Points on a hilly landscape, in no order, each with its height.
From any point a climber steps to the highest of the 2 points nearest to it. It stops when none of these is higher. Distance is the straight distance between rows; heights are no part of it.
Z760 (h 290): -5; 9; -30; -5; 4; 29; 19; -4; -4; -1; 5; 11; -34; 9; 24; -9; -42; 7; 28; -23; 6; 3; 21
Z927 (h 101): -21; -2; -19; -3; -9; 24; -7; -4; -52; 5; -6; 27; 8; 14; 21; -12; -22; 8; 37; -29; -9; 16; 14
Z570 (h 607): 1; 17; -13; 3; 6; 5; -3; -16; -5; -16; 28; -22; 12; 23; 35; -28; -12; -18; 2; -35; -14; 25; -12
Z153 (h 351): 2; -11; -19; -49; -23; 4; -23; -37; 2; 1; 30; -16; 14; 28; -5; -16; 40; -36; 3; -25; -11; -15; -8
Z457 (h 482): -10; -21; -1; 29; 30; -7; 28; -23; 30; 12; 5; 11; -39; 2; 9; 0; -40; 0; 11; 19; 0; 18; 19
Z550 (h 361): -26; 20; -20; -11; 13; 15; 20; -3; 4; -6; 13; -16; -21; 14; 23; 10; -20; 3; 32; -18; 9; -16; 26
Z756 (h 302): -17; -23; 13; 17; 1; -28; -4; -19; -6; 22; 9; 9; 19; 3; -16; -33; -2; -40; 4; 0; -32; -16; -39
Z793 (h 288): -39; 7; 8; -7; 18; -3; 14; -3; 5; -7; 3; -10; 17; 14; 7; -1; -43; 5; 9; 20; -14; -20; 7
Z978 (h 143): 43; 6; -2; -3; -23; -7; -24; -4; -1; 18; -25; 12; -37; 25; -10; 3; -10; 15; -14; -1; 8; -21; 10
Z224 (h 315): -19; -21; -12; 3; -16; 0; 26; 21; -35; -15; 15; 11; 44; -20; 23; -42; -9; 1; 3; -37; -34; 8; 15
Z676 (h 38): 29; -17; -1; 5; -20; 19; -18; 1; -22; 8; -21; 7; -5; 23; 42; 6; -12; 10; 27; -6; 0; 13; -3
Z328 (h 692): -31; -11; -11; -34; 3; 18; 0; 5; -35; 2; 6; -14; 42; 6; 18; -13; 2; -1; 25; -11; 2; 13; 13
Z91 (h 216): 24; -12; 9; 12; 2; -11; 23; -3; 41; -5; 1; -16; -22; -35; -7; -2; 25; 10; -40; 34; 35; 1; -4
Z709 (h 253): -18; 29; 1; 15; -3; -6; 16; 15; 11; -15; 15; 6; -18; -20; -4; 18; 4; 8; -10; -31; -6; -6; -3
Z643 (h 295): 4; -10; -11; -54; -32; 7; -20; -38; -9; -12; 10; 12; 11; -3; -32; -13; 45; -19; -13; -11; -14; -19; -4
Z470 (h 296): 2; -25; 11; 21; -2; -1; -6; 8; -15; 27; 0; 16; 6; -4; 12; -18; -14; 3; -7; 21; 3; 17; -13
Z337 (h 235): -4; 24; 0; 12; 5; 0; 19; 7; 29; -30; 18; -10; -28; -34; -16; 9; 25; 4; -37; -17; 12; 5; -1
Z228 (h 739): 2; 14; -12; 16; 24; 13; -12; -10; -15; -15; 9; -27; 25; 18; 38; -22; -21; 10; 17; -43; -14; 54; -7
Z276 (h 324): 37; 17; 14; -12; 4; -4; -19; 23; 22; -9; -13; -6; 13; -9; -34; -1; 19; 6; -32; 47; 15; -24; -30
Z314 (h 520): 23; -6; -9; 24; 36; -8; -8; -1; 0; -25; -13; -33; 31; 7; 36; 20; -18; 11; 6; -1; -6; 78; 15
Z772 (h 251): 0; -19; 16; 20; -9; -9; 0; 5; 0; 18; -1; 3; 8; -25; -17; -24; 4; -5; -30; 38; -1; 5; -39
Z946 (h 191): 6; -4; 36; -5; 38; 0; 0; -4; 18; 23; -5; -12; 2; -13; -14; 16; 39; -11; 13; 24; 25; 5; -18
Z62 (h 366): 2; 5; -8; -11; -21; -15; 16; 16; 16; -4; -18; -4; -7; -25; -26; -13; -5; 18; -40; 34; 3; -50; 5
Z318 (h 289): 21; 7; 22; -33; -1; 17; -25; 5; -4; 3; -18; -9; 22; -4; -3; -8; 18; 4; -21; 35; 20; -12; -28
Z308 (h 160): -8; -12; 12; -22; 13; 0; 5; -3; 11; 22; 2; -30; 2; 4; 0; 12; 34; -7; 24; 11; 36; -14; 4
Z379 (h 215): 6; 20; 15; -9; 4; 9; 6; 1; 21; -4; 15; -8; -15; -18; -9; 15; 53; -9; -15; -25; 23; -3; -14
Z34 (h 303): 18; 33; 33; 26; 26; -14; -6; 18; 26; -5; -14; 2; 1; -10; -35; 41; -3; 11; -1; 23; 4; -1; 4
Z518 (h 254): -2; 17; 11; -5; 10; -11; 6; 5; 34; -14; 4; -26; 20; 12; 9; 9; -34; -2; 4; 29; -15; -23; 1
Z497 (h 599): -22; 11; 13; -16; -16; -3; 14; 15; -11; -6; -15; 12; 15; -17; -13; 16; 18; 6; -3; 5; 2; -33; 11
Z285 (h 189): 31; 7; 3; -26; -31; -3; -34; -29; -10; 7; -8; 21; -25; 17; -9; -4; 22; -1; -24; -18; 12; -10; -8
Z845 (h 275): -15; 22; 4; 32; -15; -13; 6; 29; 9; -5; 12; 9; -11; -13; -27; 11; -7; 4; -19; -5; -18; -23; -12
Z754 (h 261): -27; -13; -8; 17; 17; 6; 42; 29; -20; 2; 20; -2; 35; -14; 25; -31; -19; 8; 18; -35; -21; 17; 13
Z164 (h 206): 30; -2; 31; 11; 32; -12; 1; -13; 45; 7; 0; -7; -11; -23; -21; 10; 31; -9; -22; 32; 24; 7; -16
Z516 (h 484): -28; -2; 8; 20; 36; 1; 3; -10; -5; -8; -3; -2; 10; -6; 11; 12; -19; 11; 12; 12; 7; 41; 11
Z238 (h 572): -34; 4; -11; -18; -19; 3; 23; 14; -17; -22; 6; 1; 23; -15; -2; 0; 8; -9; 4; -9; -13; -31; 12
Z543 (h 439): -29; -21; -26; -39; 1; 10; -13; 10; -32; 12; 3; -31; 19; 23; 5; 8; 2; -8; 52; 3; 17; -5; 27
Z799 (h 377): 3; -24; 10; 0; 18; 10; -9; -3; -13; 19; -6; -21; 28; 7; 37; -6; -3; 5; 10; 19; 9; 32; -12
Z920 (h 415): -20; -9; -35; -12; -25; 12; 39; 11; -16; -15; 29; 13; 9; -19; 16; -28; 8; -8; 4; -39; -18; -14; 16
Z958 (h 219): 5; 23; 25; -5; 5; -7; -32; -1; -11; 13; -19; 19; 7; 14; -22; 13; -2; -14; 13; 11; -4; -18; -19
Z681 (h 474): -10; -16; 4; -31; 4; 17; -23; -8; -26; 16; -8; -11; 29; 22; 16; -13; 9; -6; 7; 13; 4; 16; -13
Z109 (h 639): -16; -17; -8; 20; 21; 14; 16; -20; 3; 11; -13; -5; -21; 5; 11; 9; -35; 15; 36; 23; 14; 19; 19
Z398 (h 340): 26; 22; 3; -5; -25; -13; -1; 34; 13; -11; -18; -8; 5; -15; -43; 1; 15; 14; -49; 35; 0; -37; -14
Z555 (h 218): -4; -1; 15; 39; 20; -16; 13; 0; 27; -3; 3; 23; -24; -32; -29; 17; 1; 8; -31; 37; 14; 32; 10
Z865 (h 422): 18; -18; 12; 39; 19; -18; 15; -8; 37; 21; 4; 2; -26; 2; 16; 21; -17; -1; 19; 9; -2; 18; 18
Z71 (h 428): -4; 21; -3; 35; 20; 9; -3; 0; -3; -25; -3; 3; -17; -13; 17; 29; -31; 23; 16; -1; 0; 44; 17
Z352 (h 190): 5; 2; 1; -16; -29; -1; -33; -8; -31; 0; 15; 32; 15; 6; -5; -8; 15; -18; -3; -27; -27; 9; -18
Z392 (h 197): -13; -36; -33; -8; -4; 34; 6; 9; -43; 8; -20; 13; 4; 11; 26; 0; -20; 11; 54; -22; 3; 16; 23
Z572 (h 603): 9; 4; -20; 18; 22; 20; -8; -18; -7; -31; 0; -27; 5; 12; 40; 8; -11; 9; 18; -27; 7; 64; 3
Z292 (h 187): 20; 7; 9; -13; -2; -3; 2; -19; 9; 14; -5; 2; -41; 6; -10; 1; 36; -1; -28; -27; 26; -17; 2
Z6 (h 283): 25; 7; 29; 31; 12; -22; -22; 33; 20; 18; -9; 18; -8; -4; -38; 22; 2; 13; -13; 25; -3; -2; -19
Z595 (h 357): -4; -37; -23; 12; 8; 34; 13; 2; -27; 5; -29; 4; -3; 12; 29; -1; -44; 25; 48; 6; 11; 13; 21
Z307 (h 447): -7; -19; 4; -18; -27; -7; 15; 5; -7; 11; -20; 17; 11; -18; -20; -8; 16; 10; -15; 25; 8; -44; 18
Z764 (h 514): -8; 6; -14; -7; 10; 5; 1; -26; 15; 10; 28; -22; -12; 22; 17; -17; 11; -28; 12; -25; 2; -1; -7
Z506 (h 238): 0; 5; -5; -20; -29; 3; -24; -24; -20; -3; 6; 24; -19; -1; -19; -18; 29; -17; -21; -28; -7; -2; -20
Z438 (h 138): -25; -1; 2; 3; -19; 5; -23; -6; -42; 7; -2; 37; 15; 7; 6; -7; -6; -5; 11; -17; -10; 14; -3
Z966 (h 344): 17; -14; -3; -8; -38; -26; -7; 14; -3; 0; -7; 34; -10; 0; -34; 0; 0; 5; -41; 2; -27; -43; 24
Z495 (h 305): 1; 7; 8; 13; -29; -23; -16; 32; -9; 7; -6; 28; -5; 2; -29; 9; -3; 7; -17; -2; -24; -33; 3
Z445 (h 220): 18; 3; -39; -26; -13; 31; 17; 0; -4; -10; 10; 12; -26; 14; 41; -26; -27; 11; 6; -29; 7; 2; 20
Z827 (h 464): 11; -27; -3; 1; 35; 5; -4; -11; -1; -11; -17; -39; 20; 10; 36; 12; -8; 24; 7; 24; 12; 66; 6
Z316 (h 385): 4; 38; 8; 24; 17; 5; -18; 9; 1; -38; -8; -4; 4; -8; 0; 53; -12; 14; 3; 1; 0; 45; 8
Z122 (h 429): -1; -23; -23; -28; -12; -8; -7; -34; 6; 25; 22; -6; -18; 41; 9; -25; 8; -36; 15; -23; -6; -13; -3
Z475 (h 341): 5; 42; 24; 30; 23; 3; -22; 19; 3; -13; -11; 1; 4; -1; -12; 49; 2; 6; 13; -9; -7; 12; -12
Z738 (h 258): 25; 18; 36; -1; 14; -17; -36; 12; -2; 21; -30; 23; -6; 7; -44; 18; 6; 1; -12; 13; 1; -28; -15
Z364 (h 421): -14; -4; -3; -3; -18; -16; 6; 0; -3; 1; 16; 26; -3; 17; -2; -5; -18; -15; 9; -28; -27; -26; 20
Z705 (h 356): -21; -9; -4; 11; -10; -26; 17; -7; -3; 4; 19; 9; 5; 8; -3; -16; -4; -32; 5; -24; -40; -21; -21
Z380 (h 94): 46; 1; -2; 8; -28; 6; -22; 8; 1; 3; -23; -5; -14; 24; 25; 9; -7; 20; 12; 5; 16; -3; 3
Z431 (h 445): -33; 28; -17; -34; -9; 17; 18; 7; -4; -20; 17; -1; 4; 3; 2; 7; 7; -2; 15; -26; 6; -25; 24
Z687 (h 125): -3; -30; -5; -27; -12; -11; 13; -10; 8; 26; 3; -17; -9; 1; -13; -11; 45; -16; 7; 4; 27; -27; 8
Z903 (h 231): -2; -4; 9; 35; 8; -19; 9; -2; 30; 5; -1; 5; -13; -22; -38; -7; -11; 0; -33; 48; 4; 16; -20
Z597 (h 225): 18; 8; -6; 12; -6; -6; 19; 1; 40; -16; 6; -18; -35; -39; -21; -6; 24; 9; -56; 10; 12; -15; -11
Z281 (h 230): 2; 10; -3; 8; -2; -16; 23; 6; 33; -18; 6; -34; 18; -10; -3; -2; -15; -17; -22; 36; -25; -29; -22

Where does a climber stop that starts at each point below?
Z555: Z328
Z292: Z497
Z308: Z497
Z643: Z228
Z738: Z109
Z276: Z497
Z445: Z497
